Each row is a point on a tangle of strands that fork, close into loops and nearly touch. The rows are in no order.
Two points are linked if the straight distance between their rows is under 62.7. Some points are linked to none.
bebig: [ 13.8  12.5 -10.9 -24.4  23.6 -16.0  -1.9 -23.2   3.3  -9.4   3.8  39.3
  -0.9 -18.0 -12.4  11.9 -13.5  -9.8 -23.6  33.2  17.5   5.6  -0.4   3.7
 -13.1  -7.7   4.9   1.7]
deg: [ -7.8 -14.6 -45.5 -40.2  12.1 -16.9  12.6  20.6 -18.7   4.2   1.3  -3.8
   8.1 -13.1  -7.6  -2.1 -34.8 -26.6 -17.3 -18.0   8.0  -7.4  24.6 -13.9
 -23.7  -5.1  -1.5  42.9]
Gifes: [ 15.7 -16.9  10.3  23.1 -10.5  19.3   7.9  21.3  12.9  12.3  -6.1 -26.9
 -27.8  -2.0  20.5  -8.7  27.6  24.2  -2.8  -1.4 -21.8  20.6 -14.4  13.2
  13.5   5.0  -9.5  -6.8]
Fip: [ 28.2  -0.6   0.1   9.2  36.6 -10.9   5.8 -17.8  -9.9 -11.8  10.4  34.5
  28.4   8.0   0.3  14.6   5.9  -8.7  -3.8  41.2   1.4  21.4 -27.2  -4.7
  37.0   2.2   5.6  -6.4]
Vipiv: [ -9.9   7.9 -16.7 -23.1 -28.4 -30.9 -14.2 -20.1   7.5  30.5   1.5  10.9
  -5.2  -4.3 -48.1   0.3 -30.1  -4.3 -15.8  -0.7  25.5 -34.0  13.9  24.8
 -46.0   9.3  -5.6 -12.7]
sumag: [ 18.3  31.6  39.3  32.2 -14.0  10.8  -8.0  -7.9   2.7 -32.6   4.3  -2.3
 -10.5  11.5  -1.6   1.2  30.7  19.0  29.4 -10.3   8.0  27.7 -28.8  -6.0
  18.7  12.2  -2.3 -20.0]
tuf: [ -6.3  -6.0  -7.4 -39.6   3.2 -12.0  10.1  -6.3   8.6  -3.4   8.2  23.0
   0.1 -13.0 -15.1   2.3 -24.9 -17.9 -27.5   2.0  12.3 -19.3  19.5   1.6
  -8.6  -3.1  15.4   4.5]
gozo: [ -6.3  20.8   0.6 -10.2  -2.9   9.8 -16.4 -27.7  -5.6  -6.0 -15.1  17.9
  11.9  12.9 -17.0  -8.8  -6.0 -26.2  -2.2  25.4  14.1 -18.6   2.1  -2.6
   5.8   4.7  11.8  -1.6]
rut: [ 20.0  -6.8  12.5 -21.1 -11.7  -6.3   5.3 -16.5  26.9  10.4  15.3  17.5
  -7.1 -16.1  -2.8   2.0  -3.0  10.7 -31.8  23.2   4.5   7.5   8.8   8.4
   9.1  -5.3   9.1  -6.7]
rapu: [  9.3  -8.5 -31.9   9.1  31.1 -30.5  -6.6  21.6 -12.2 -13.3 -20.0   0.3
   9.3  14.8   9.3 -17.4  -9.3 -12.3  -8.6   0.5  -5.4  10.8 -22.9 -16.3
   8.7 -11.4   7.0  -2.5]
saro: [ -9.2 -12.3   2.4  -9.9 -12.7 -10.0 -13.3  -5.2 -11.6  30.0  -4.5  -3.9
 -15.8 -17.7 -10.1   3.6 -10.2  -6.8 -29.3  -5.8  13.9 -20.1  13.7  21.8
 -18.2  -6.3  -4.9  -4.6]
nuzat: [-21.3 -14.4  21.9 -22.5 -10.9  15.1   5.8   5.6  14.1   9.6  10.2 -28.1
   6.1 -14.5   0.3  15.1 -31.3   6.4  -1.6 -28.6   8.0 -22.4  26.6   5.7
 -32.1  -1.1   5.0   1.4]
kaped: [ 45.2   5.5  34.3   3.0  -5.6  33.3  23.2 -22.2  24.3 -17.7  13.5  21.1
  -1.5  -7.0   8.6  12.6  29.5  20.6  20.9  10.4   4.0  11.1 -12.0  -1.1
  15.2   5.9   6.9  -8.3]
Bigo: [ 18.7 -10.0  31.1  22.9  -3.8  18.4   7.0   0.9   9.4  -0.1  -3.3  -7.9
 -12.5   2.6   8.5  -2.2  32.5  15.6  12.6   0.3 -18.3  33.5 -21.3   4.4
  33.8  13.9  -7.1  -9.9]
bapi: [ -3.6  -8.9 -40.5 -13.1  17.1 -19.7  12.1  17.5 -12.5 -12.2  -8.4 -11.7
  13.2  -3.0  14.3  -6.9 -21.9 -26.6  -7.7 -16.5   6.1  -1.4   6.5 -24.9
  -9.5 -20.5   1.1  29.5]
Rabo: [  0.2  12.5 -55.1  -5.2  -1.7 -30.3 -25.2   0.6 -22.6   6.6 -25.5  -9.4
   0.0  10.9  -4.5 -11.0   1.7 -19.4  -6.8 -12.4   2.7 -10.2   6.2  -6.2
 -27.0 -13.4  -6.9   4.7]
Tafe: [ 42.2 -12.9  31.7 -13.4  -2.7  26.9  28.6 -17.9  25.9  -2.9  14.4  21.4
   1.9 -25.3   6.7  14.9  12.7  23.2   1.6  18.2  -0.4  10.9   6.1  -1.3
  13.7  -1.3  13.8  -1.9]
futus: [-25.9   4.6 -40.9  -0.9 -28.5 -31.2 -21.3  28.6 -14.9  25.3   3.0 -37.0
  -4.9  14.7   9.9   8.6 -10.6   6.4   3.0 -21.3  23.5 -23.3  25.4   1.0
 -51.8  -9.8   6.4   5.7]
rabes: [ 57.9  -7.0  19.5  -8.7  -0.8   7.1  27.1 -10.4  23.9  -0.3  29.2  16.4
  -8.4 -27.1  12.1  18.6  10.2  35.5 -11.6  15.0  -0.3  26.8  -5.7   9.4
   8.2  -8.1   4.0   1.9]
zipa: [ -5.2  12.7   6.8  28.8  19.0  -3.9  -2.7   0.5  -5.6 -21.9 -14.7 -10.4
  -1.8   4.2  13.8  -1.6   9.0   1.7  24.5 -12.7  -2.9  14.2 -15.2  -8.9
   4.7  -4.2  -6.1  -6.9]
zes: [-22.9  10.1   0.5   0.9 -15.2   1.4 -19.3  -3.4  -8.4  -7.2  -0.3  14.5
  -4.8  18.4 -15.4  -1.4   3.5 -17.0   6.8 -27.6  11.6 -32.1  -0.5  -2.9
 -40.3  -4.8 -10.5  -7.9]
Riru: [-28.0  -5.3  -1.4  -8.2   6.3  13.5  -0.8   5.9 -21.1  -7.9 -18.8  11.2
  -0.4  14.4 -12.2 -13.9   9.6 -37.0  11.5  -4.1  -1.4 -16.5  -0.1  -8.2
  23.1  23.0   7.6  13.6]
vad: [ -9.6  -8.9  -5.6  -6.6  15.5  -7.9  11.7   5.2  -3.1 -16.3   0.1  -7.3
  14.6   0.8  15.2  -5.1 -16.2 -18.4  -7.9 -15.5   1.4  -7.3   8.5 -20.3
  11.4 -15.3   8.2  13.3]
Semoz: [ 38.4  -4.0  13.6  33.8  12.7  -5.1  21.1   1.9   7.1 -18.7  12.1   8.3
   7.9  -3.2  16.1   3.8  13.4  16.3   7.2  22.3  -9.9  24.5 -27.2   5.7
  50.2   0.9   3.2 -13.6]
Tapo: [ 48.0  24.0  41.3  10.8 -28.6  36.5   8.6 -29.9  14.0 -21.6  24.5  10.8
  -5.3  -5.5  -3.1  15.2  26.0  23.0  20.2  -6.0   6.7   4.2  -8.1   6.4
  -5.7  -2.0  -4.6  -5.5]
dol: [-20.8 -13.7  21.9 -10.7  -3.2  29.0  17.0   1.8  -2.1  -0.5   9.7  20.9
   5.2   1.1 -10.2  -1.6   8.4 -14.2   0.2  14.6 -13.0  -8.2   6.4   1.0
  40.0  21.3   6.1   2.0]
Mig: [ -3.9   4.0  -3.4   2.5  -6.6  -9.2  -1.5   4.5  24.3  -0.3  28.2 -31.8
  -5.1 -15.8  25.6  35.3  -7.7  20.0  -4.2 -15.8   5.7  18.7   3.9   6.9
 -50.1 -26.1 -17.3  -3.7]
Gumef: [ -1.6  18.5 -43.2 -16.7  -4.3 -41.6 -27.4  -7.0 -14.4  14.1  -6.7  -3.0
  -9.0  -1.2 -13.4  -4.7  -9.4  -7.0 -29.2   1.1   9.2  -7.4  12.7   8.8
 -25.1 -11.5  -5.9  -3.3]
benu: [ 11.1 -16.0 -35.2 -15.8  29.3   2.9   2.6  16.7 -26.6 -11.3 -14.3  18.9
  20.5   9.8 -15.2 -16.8  -9.3 -42.7  -1.9   0.7 -15.9   5.7 -16.4 -24.3
  17.0   7.6  -0.7  33.6]
Tetom: [-10.7 -12.6  12.7  14.1 -22.5  16.1 -10.3  19.7  -0.8  24.7  -3.2 -36.9
 -28.5   1.9  17.2  -1.7  16.3  14.5  -4.5 -19.1   0.9 -14.0   4.6  17.1
 -12.5   4.3  -3.9  -0.1]
Fakul: [ -4.8  19.8  34.3  10.1 -33.4  27.1  -4.7 -28.8  17.0  -6.2  -5.5  -6.4
  -7.8   4.3 -14.0 -10.8  12.7   9.3  22.6  -7.2   8.7 -11.0  12.9   0.9
  -0.6  12.3  -4.5  -9.2]
Lar: [ -3.6  -0.9  28.6   8.3  32.3  18.3  19.7   4.7  -4.5 -27.7   0.7  22.6
  12.3   4.9  -1.0   1.9   4.8   2.9  31.4   6.1  -3.2  16.4 -15.0 -16.7
  34.5  20.1   9.2   1.7]
zuz: [-20.0   4.6 -15.5 -16.5 -19.6 -20.8  -8.8  11.4   9.9  32.7  12.6 -16.4
  -6.7  -7.2   2.3   6.7 -16.1  17.8  -5.5 -12.0   1.6   2.7  16.6  16.4
 -34.8  -4.3 -10.4  -2.5]
vuz: [-10.9  26.7 -21.5  11.8 -11.8 -23.5 -37.9  -8.0 -10.4   0.9  -2.1  -7.8
  -1.1   5.4 -15.0   4.8  -4.1  13.1   1.5 -15.3  -6.0  -7.0   7.6   1.7
 -51.3 -16.7 -18.6 -13.8]
labis: [ 27.3  -3.5   6.5  13.8   7.8 -11.5  24.4   7.2  18.4  -7.0  25.4  -6.9
   9.7 -14.6  24.0  11.1   6.4  24.2   5.2   5.7 -24.2  28.8  -7.6   6.7
  35.8  -8.3   5.0  -2.0]
fivas: [-11.6  13.0  -8.7   3.8  16.5   7.6  -7.3   4.4 -20.7 -36.3 -31.9  15.7
   2.8  14.3 -15.3 -13.8  10.7 -45.7  22.8  -0.8   2.4  -1.4 -18.2 -19.1
  19.4  18.0  13.0  13.6]
teb: [ -3.1   0.7 -32.4 -38.3   2.6 -17.4  -4.9  -3.9 -15.1   5.5  -1.6  10.4
  11.1  -6.3 -19.3  -4.3 -29.1 -31.4 -17.8 -12.8   8.8 -13.4  15.6  -4.8
 -17.6  -6.5  -0.3  22.0]
Vegep: [-19.2  16.0  18.8   5.7  -5.5   8.7 -14.9 -17.1  -4.7 -15.4   0.4   3.1
   3.7   4.4 -13.3   9.3   3.7 -13.7  23.6 -33.0   0.4 -12.9   2.5  -2.7
 -28.3  -3.5 -12.7  -6.1]
Bif: [  4.8  -2.8 -13.1   3.5  -3.1 -20.4  18.5  16.2  15.9   9.5  24.1 -13.7
 -13.6 -13.0  28.8   8.7   0.4  23.1 -19.6   3.0  -6.2  24.7  -0.6  12.3
   3.7 -19.0 -14.0  -3.1]
Ges: [ 24.4 -19.6  11.2  34.3  27.8 -10.4  24.1  -1.4  -7.1 -22.6  12.8  24.0
  27.8   4.4   2.8   4.5   7.4  -3.1   6.8  31.8  -5.9  23.6 -26.4 -10.9
  61.7   8.2  11.0  -6.9]
Gofed: [ -4.3   4.6 -12.2   9.3  22.4 -15.5  -2.1  14.7  13.2  -6.7  15.5 -30.6
   0.5  -2.5  33.0  24.1 -12.7  21.8  -0.6 -12.6   0.2  21.5 -11.9   1.3
 -38.2 -22.6 -13.7  -3.2]
Mobus: [-18.1 -39.0  12.5  21.5  18.4   5.4  22.7  31.2   9.9 -12.9   7.0  -2.7
   6.1   5.9   8.6 -10.0   6.7   5.7   6.1   1.0 -28.3   9.9  -9.9 -19.5
  40.4  14.3  15.6   8.1]
neta: [ -8.7  15.1 -15.0 -16.1   1.3 -13.0  -8.0  -4.5   8.4  11.4  -7.4   8.7
  -3.5 -10.1  -6.8  -7.7 -11.1   2.9   0.1  18.1 -17.6  -8.0  13.1  15.7
   3.7   4.6  11.2   4.9]
tatuz: [ 12.4  17.7  30.0  22.6 -22.9   6.3 -20.2  -7.9  12.1 -15.5  16.7 -19.7
  -2.4   8.0   8.6   6.9  11.3  21.0   3.8 -27.6   1.9   6.5  -9.0  -4.0
 -21.4 -16.1  -9.0 -18.2]
laba: [  3.3  10.8  -0.8  -4.7  13.2  -3.6  -8.2 -19.4  -1.3 -14.1  -7.7  19.7
  14.6  17.1  -1.4  -7.0   4.1 -21.2  -0.4  16.6   2.9   1.4 -12.0 -11.5
  20.4  -2.0   6.8  -6.2]
Buz: [  1.3  -5.5  16.1  22.4 -13.1  25.4  -4.1   7.4  -0.1  13.6 -14.7 -18.7
 -33.9  -1.0   9.2 -10.4  26.4  19.5   2.0  -2.6  -4.1   0.6  -6.7  14.1
   2.0   7.8 -13.7  -4.5]
zonu: [ 36.4 -12.2  40.0   2.6 -39.2  36.8  23.2  -1.4  14.4   4.6   9.3 -18.6
  -3.6 -15.1  10.6   0.5  16.0  21.6  11.5 -10.5  -8.8  30.0   1.7   0.6
   9.2  -0.5   1.3   3.3]
vir: [  2.6   3.2  26.9  21.1  28.5   2.2  14.9  -7.0  -1.8 -25.8  -1.2   5.0
  10.1   3.9  10.4  14.0  17.8  -0.5  37.8 -17.2   0.0  26.9 -17.7 -14.4
  25.3   8.1  -3.6  -3.8]
Kip: [-32.0 -23.6  -2.8 -27.2  -4.0  12.9  11.2  14.3 -20.0  14.1 -12.8   7.0
   8.6   0.8  -8.8  -5.2 -16.8 -19.0   5.0 -22.9  15.6 -20.5  23.2 -18.2
 -19.4  -0.3  -0.3   7.3]
Vete: [-16.1 -15.1  23.4 -23.1 -25.3  23.8  19.3   2.9  -3.4  10.6  12.7  19.0
   1.2 -14.1 -13.6   3.8  -9.3 -12.4  -9.5   2.8   1.7 -18.8  16.3  11.5
  19.1   7.2   5.8  -7.4]
meni: [  1.2  -7.7  -9.8  -2.6  27.2 -11.8   6.7  -3.3  17.0   3.2  -2.5  -5.7
   0.6 -16.6   7.8  -0.5  -8.9  13.3  -7.2  16.7 -26.5   6.1  11.9   5.1
  14.3  -1.9   6.4  14.5]
bama: [ -1.0  -1.2  24.5  26.7  13.4   6.6  -9.3  -4.4  -7.3  -7.5 -18.9  -1.8
  -8.6  11.3  -4.2  -7.3  29.4  -1.9  10.9   9.8  -8.8  25.6 -25.6  -1.4
  41.1  22.7  -6.3 -13.1]
Pepo: [-23.2 -10.2 -27.6 -12.1  -9.0 -19.2 -17.6  29.1 -14.8  31.1  -3.3 -27.5
  -4.5  22.9   9.1  -3.2  -6.3   1.5  -2.6 -23.3  19.3 -30.9  23.0   1.5
 -31.0   2.8  14.5  13.1]
pagu: [ 25.5  22.1  37.0  37.7  -7.4   7.6 -10.6  -2.4   7.1 -31.9  12.1 -15.6
  -2.8   3.4  12.9  12.2  22.6  26.8  23.9 -25.2   2.1  22.2 -25.4  -5.8
  -6.3  -7.8  -6.2 -19.4]
neru: [ -4.3   4.0  23.6   1.8 -10.1   4.8 -12.7  -4.9   8.6  -1.4   0.8  -5.9
  -4.7  -5.9   4.5   3.9   3.0   2.5   1.9 -20.8   1.0  -5.8   1.6   2.5
 -18.8 -13.5  -0.3 -12.6]
Runuz: [-13.1   8.5  20.5   4.7 -16.3  17.5  -8.5 -13.0   5.8  10.6 -18.2  -5.0
  -3.8   5.6  -7.7 -18.1   8.1   4.7  16.4   8.1  -5.4  -4.2   9.6   0.4
  18.8  19.0   4.7  -0.4]
defof: [ 23.9   8.2  19.7   4.6  21.0   6.8   2.1 -15.1   3.0   0.6  11.7   7.3
  -3.3 -17.6   7.5  14.6   3.7  22.0   2.0   5.2  -8.8  13.6  -8.6  13.8
   1.9  -8.4  -8.4  -2.0]
remef: [  7.5  24.2  15.5   1.8 -47.6   5.2  -4.4 -31.6  10.4  10.6  19.3  10.0
  -5.5 -13.3 -34.2   1.4 -22.4  19.5  -6.8   8.4  21.9 -26.6  16.9  19.8
 -34.5  -6.1 -14.8 -12.5]
bok: [-23.5  -7.2 -13.1   2.3   6.9  -4.6  -5.3  11.7 -16.8   6.9 -17.4  -2.2
  -2.4   9.7   1.4 -10.2  13.7 -22.3   7.4  -6.5 -16.0  -3.6   0.3  -0.3
  20.4  10.3  -0.5   7.7]
remeb: [ 20.4   6.0   2.3   1.1 -19.6  -8.7  14.4   4.2  24.6   4.7  37.4 -26.9
  -8.9 -18.9  28.1  23.2   0.4  29.1 -12.4  -9.7  -0.2  31.2   0.9  13.5
 -18.7 -23.8 -17.0  -2.7]
nanu: [-26.7 -14.6 -23.1 -15.8   4.0 -14.1 -12.9  17.9  -2.6  14.1  -6.3 -34.4
  19.7  14.6  12.6   2.7 -11.7 -19.1   4.0 -26.9 -11.7   5.1   9.4 -12.0
 -12.7  -0.7   1.5  17.6]
Sis: [ -1.0 -17.2   5.8 -33.2   5.2 -15.6   6.4   5.7  12.9   5.6  18.6  22.9
  -4.1 -18.8  -7.1   1.5 -18.6   1.0 -39.1  14.1   2.4   2.6  10.6   1.5
   7.1  -2.0  18.5   3.1]
buva: [ 16.3  19.8  14.9  19.1   8.8  11.0  -5.5 -24.4   2.4  -8.6  -8.6   9.9
   4.5  10.4  -0.8   1.4  25.7   4.1  17.1  32.7  -3.9  23.0 -20.7   3.4
  34.8  15.1  -2.4 -13.6]
fif: [  5.4  22.3  -3.4  -7.8   6.9   0.1  -3.3 -28.4   5.7  -4.4  10.6  30.1
  -7.4  -0.9  -9.1   7.1  -4.5   0.3 -15.6  24.6  17.1 -13.0  -1.6  10.3
 -16.8 -11.4 -10.4  -3.3]
mipuf: [  4.2   1.6   4.9   2.5 -26.7   4.1 -15.9  -2.9  -6.9  25.7  -4.6   1.5
 -30.6 -14.0  -7.5  -4.7   3.3   9.3 -25.0  13.1  13.6 -20.9   4.1  27.2
 -15.8  -4.5  -4.8 -12.4]
besu: [ 19.5 -12.8  32.9  -0.7 -28.7  23.0   6.8  -3.2  16.1  14.0   2.0 -19.4
  -4.6 -20.7   5.9  -5.1   1.0  21.4  -4.4   1.0 -12.6  11.5  12.2   7.0
  12.7  -0.9   7.5   2.0]
nedo: [-17.3   1.1 -29.5  18.5  23.5 -16.7 -16.4  18.8 -11.5   1.5 -17.7 -35.1
   0.1  17.3  19.4   7.6  12.8  -0.8  11.3 -22.6 -16.3  20.6 -16.9  -0.6
 -15.2  -2.6 -20.7 -11.9]
Vapeg: [  2.4   1.3 -18.1 -25.4  25.5  17.9   7.5   2.8 -24.6 -21.0 -10.8  34.1
  27.5   8.9 -19.8  -7.7 -12.6 -39.6   8.2  18.3  -3.9   0.3  -8.2 -21.4
  17.3  11.9  10.2  23.9]
Lezil: [-15.4 -17.9 -11.5 -27.8  -8.3 -17.8 -13.4   2.4 -16.9  44.8  -3.7   1.0
  -5.8  -2.2 -26.9  -3.2 -23.8 -10.2 -26.0  -6.8  15.6 -28.8  18.4  20.3
 -18.3  12.8   0.2   7.2]
tosin: [-18.8  -5.7 -17.4   9.3   7.3 -12.7 -11.6  18.7 -12.3  18.8 -17.2 -15.5
  -7.7   7.5  14.6  -5.8  10.4   1.2   2.7  -7.5 -15.6   8.5  -4.6   3.7
   2.6  -1.2  -9.2  -3.4]
Supu: [  2.5 -20.3 -16.1  13.0  43.4 -23.1  11.6  30.1  11.5 -13.9  -2.7  -6.2
   9.3   8.0  21.9  -5.6 -17.7   7.0  -2.9  -3.5 -14.6  13.2 -19.9  -8.8
   5.9  -7.8  10.1   0.5]
gepor: [-11.1 -22.6  13.3   0.8 -11.8   9.6  -1.3  29.7   8.2  19.9  11.0 -42.8
 -13.2  -9.6  23.8   4.3  -9.0  15.4 -18.3 -12.7  -6.2  -8.4  10.8  12.6
  -3.7   1.4   8.4  13.2]
fetip: [-18.3   6.9 -30.5  36.8  11.4 -14.6 -26.5  17.3 -15.8 -10.8 -10.2 -45.7
  -4.1  23.4  21.3  12.5  12.7   7.3   2.6 -25.9   3.1   6.8 -15.5 -12.4
 -42.3 -16.5 -25.5 -18.5]
sebe: [  7.0   2.3  32.8  18.2 -26.3  22.2  17.1   6.6  17.3  -6.9   4.6 -24.7
  -3.7  -6.2  22.2   0.1  17.2  21.5  28.8 -17.0  -0.3  28.5  -1.3 -11.2
   2.6  -4.4  -3.3  -5.4]
doter: [-16.8 -17.1  24.5  -6.7  26.2  36.5  25.1   0.0  -5.5 -26.0   5.1  24.2
  15.0   7.7 -13.1  -0.5   2.8  -9.7   9.0  21.3  -9.2  -2.5   2.7 -20.1
  44.9  28.9  13.3   8.1]
bil: [ -8.8 -10.0 -27.1 -12.7  21.2   9.7   0.2  21.0 -35.6  -3.8 -24.6   2.5
  10.6   6.3  -8.2 -13.9  -4.8 -37.3  18.4 -23.1  -4.5   1.0  -5.8 -22.2
  -6.1   7.8  -8.8  31.7]
tobel: [-17.3 -16.0 -28.6 -28.5  -1.8 -27.1 -13.9  16.1  -7.0  38.5   2.4  -6.4
  -8.7  17.1  -8.1  -1.7 -12.9  -4.5 -24.2 -19.3  15.5 -23.2  17.6  10.8
 -31.6   6.4   1.1   9.9]
Mel: [-12.1  14.8 -28.3  -8.8  -4.7   5.4  -6.1 -12.9 -18.6  -1.2 -19.9  13.0
   3.2  15.0 -11.3 -18.8  -6.2 -32.1  -3.5  26.1  20.1 -32.8  11.4  -5.5
   3.5   5.7   7.1  15.3]
bipim: [  2.0  -0.2 -13.8   6.6  36.5  10.3   2.8   2.3 -18.5 -34.6 -26.0  26.1
  20.8  15.2 -15.4  -8.7   5.3 -43.5  15.9  29.7  -5.2   9.1 -27.3 -17.2
  32.1  23.3  15.7  15.0]
zapal: [-18.4  16.6   2.1 -11.0 -22.3   5.3 -14.0  -6.8   5.2  24.0 -13.3   5.8
  -3.7   3.5 -15.2 -14.5  -7.0  10.1  17.3   6.0  -3.8 -14.6  13.7  11.0
 -12.2  11.7   2.3  -7.1]
Ruzuk: [ 16.4 -22.7  10.4  16.9  16.4  -3.4  30.5   4.2  18.0  -9.2  24.7   8.2
  22.1 -19.3   4.6   6.9   4.1  23.9   8.5  23.9 -38.9  21.8   2.4  -7.9
  49.6   6.5  16.7  10.0]
nonog: [ -3.4 -19.4  -0.2  25.3  36.0 -11.1  13.1  25.8   7.4 -19.7  -7.3   1.0
   5.6  12.7  12.3 -11.9  -0.9   2.9  10.0   0.8 -20.0  12.5 -23.9  -8.9
  29.9   9.1  12.3  -2.7]
saz: [-12.8 -20.0 -10.4  -5.0  17.4  -6.6  19.2  12.5   6.3 -15.0   1.3  -0.2
  16.9   8.1   8.0 -16.7 -15.8  -6.1  -8.3   5.2 -13.2  -8.3  12.9 -26.0
  31.4  -1.2  19.0  18.0]
mes: [ -3.3  14.1 -49.4  -8.2  -1.6 -15.3 -10.7 -10.4 -21.8   4.3 -22.8   7.2
   4.7  15.6  -7.6 -19.7   0.3 -32.4  -4.1   7.8   8.2 -15.6   4.8  -7.8
  -4.4  -5.3  -6.8  13.9]
rifuz: [ -2.4  20.6 -23.7  -7.0 -20.1 -27.2 -33.7 -24.3  -2.9  15.3  -6.4   6.5
 -10.5   0.5 -30.0   0.9  -8.9  -4.1 -21.1   5.5  14.6 -27.8  11.4  20.6
 -37.8  -2.9  -7.8 -14.9]
Dig: [  7.1  23.7  11.6 -10.5 -18.4   6.4   9.9 -33.1  10.5   4.1  23.8  20.7
  -1.2 -14.9 -15.4   8.6 -18.3  17.4  -6.7  12.8  22.3 -10.0  19.0  10.0
 -17.4 -10.6 -14.1  -3.2]
bufes: [ 20.6   6.2  36.1  -6.7 -39.9  26.5   2.1 -29.7  21.5  13.9   1.3  -3.1
  -0.5  -7.6 -14.0  -6.8   2.9  13.1   3.0   5.8   5.2  -2.7  12.7  10.8
   3.2   4.4   1.4 -11.1]
vez: [ 19.7  11.3  21.5   5.0  12.3  11.0   2.6 -32.6   1.8 -14.0   8.8  22.8
  20.9   9.1   1.4  12.5  19.1 -11.3   5.6  28.8   5.0  10.7 -13.8  -2.8
  38.8   7.1   5.9  -7.7]
bigu: [  4.3  -9.6  -3.0  -0.6  16.5  -8.4  13.7   2.5  13.8  -6.7   7.4  16.3
  13.2 -18.0   0.3  -0.8  -4.0   8.6   1.1  31.3 -34.6   8.7   5.4  -3.1
  38.0   3.3  24.5   8.9]
kiza: [-11.7  12.2   7.6 -10.4 -44.9  -4.2  -5.1 -19.1   7.5  25.2   4.2  12.4
   3.4  -7.3 -45.8  -2.4 -27.3   1.0   3.4   0.6  19.9 -37.0  11.0  21.6
 -30.3   8.3  -3.1 -20.8]
tira: [-22.8  -1.3 -25.7  -7.3 -16.1  -4.8 -11.7   3.0 -20.0   4.9 -16.5   8.0
  -4.5  19.2 -13.4  -8.3   5.9 -32.3   8.2 -28.9  19.9 -39.6  11.3  -7.3
 -35.6  -2.4  -3.7   5.2]
Nitat: [  8.5  28.3  -5.0  37.4   9.6  -5.3 -10.3 -10.7  -5.1 -17.7  -9.6  -4.5
 -10.2   6.1  10.1   0.2  20.0  18.9  11.4   1.0  -3.0  13.4 -19.0   0.5
  -3.1 -13.0 -20.1 -26.7]
Puli: [  7.3  12.1 -12.9  28.1  -0.9  -9.3   5.9  10.6   5.2   0.7   6.4 -19.3
 -15.7   2.4  28.5   1.9  13.0  28.5  -2.2  -1.8  -2.5  19.1 -14.8   8.2
  -5.4 -21.7 -22.9 -19.3]
Tabek: [ 25.6 -13.2  26.1 -15.2  -7.9  23.6  13.0 -23.1  22.6   2.3  11.3  26.4
   1.0 -11.1  -3.2   5.9   9.1   2.4 -22.9  39.3   3.9   3.0   3.5   4.1
  24.3   3.6  12.2  -5.7]
beg: [ -5.2  -2.0 -20.9  11.1  34.3 -23.3  -2.3  26.4   8.2 -12.9  -0.9 -30.3
   8.5   5.6  31.5   5.6 -22.0  12.4   2.7  -8.2  -6.2  14.2 -13.5  -7.4
 -17.3 -14.6   3.5   4.8]
vuna: [  7.3  18.7  -7.9   9.7 -11.6   6.3 -15.8  -5.5  -8.4  18.2  -4.1  12.3
 -27.4   1.5  -2.5  -7.8  14.1  14.0 -21.8  30.2   7.6  -5.8 -10.4  22.9
  -2.4  -2.1 -10.8 -16.6]
kod: [-22.0  -8.7 -16.2 -25.4   5.0  13.6   0.6  19.6 -27.0  -0.6 -21.9  -1.9
  15.0   4.7 -11.5  -9.0 -19.7 -26.4  21.1 -33.5   6.6 -13.1  12.7 -26.1
 -29.8   2.6  -0.6  23.1]
zopa: [-27.8 -25.6   7.3 -20.8  -8.4  15.0  10.6  16.6 -15.7  19.2  -4.5  17.2
  -6.8  -5.4  -9.8  -5.5  -7.7 -16.1 -11.1  -1.0   5.2 -28.4  16.7   4.6
   6.7  11.1   9.5   3.3]
naso: [-27.0 -24.8   6.7 -21.1  -8.6   5.1   1.4  26.2   8.4  21.8   7.0 -30.3
  -1.3  -3.9  11.7   6.8 -20.6   5.0  -8.8 -21.3   1.6 -22.5  25.0   3.7
 -17.2   6.6  15.8  10.6]
vivof: [ -3.1  26.0 -17.2  27.3  -1.5  -2.2 -18.9 -12.5 -16.0  -1.8 -13.4   2.7
 -20.3  10.2   0.9  -6.6  22.6   5.5  -4.0  14.5   5.0  -7.6 -10.7   7.0
  -7.6  -9.6 -21.4 -19.7]

A piece is all that can be reached along the links. How many separate loops has the piece of each point below (a circle has one, a figure eight two, a Y none), and how many tips (points with one link)?
dol: loops 0, tips 4
Tabek: loops 0, tips 3
Runuz: loops 0, tips 3
neru: loops 0, tips 2

A fork is a point with three links, a tip a point with one. Leave the first point through the second and follow the links. Name the first fork or tip that comes.
zopa / Vete: Nitat
gepor / Tetom: vez
zipa / vir: fetip
mes / Rabo: bebig
labis / Ruzuk: sebe

A tip is a point with one link. Name the tips that can be reached along the links from each point below, in the order of the rows.
zapal: bebig, nuzat, sebe
Nitat: rapu, futus, Mobus, fetip
Tafe: rabes, Tapo, saz
tatuz: sumag, tira
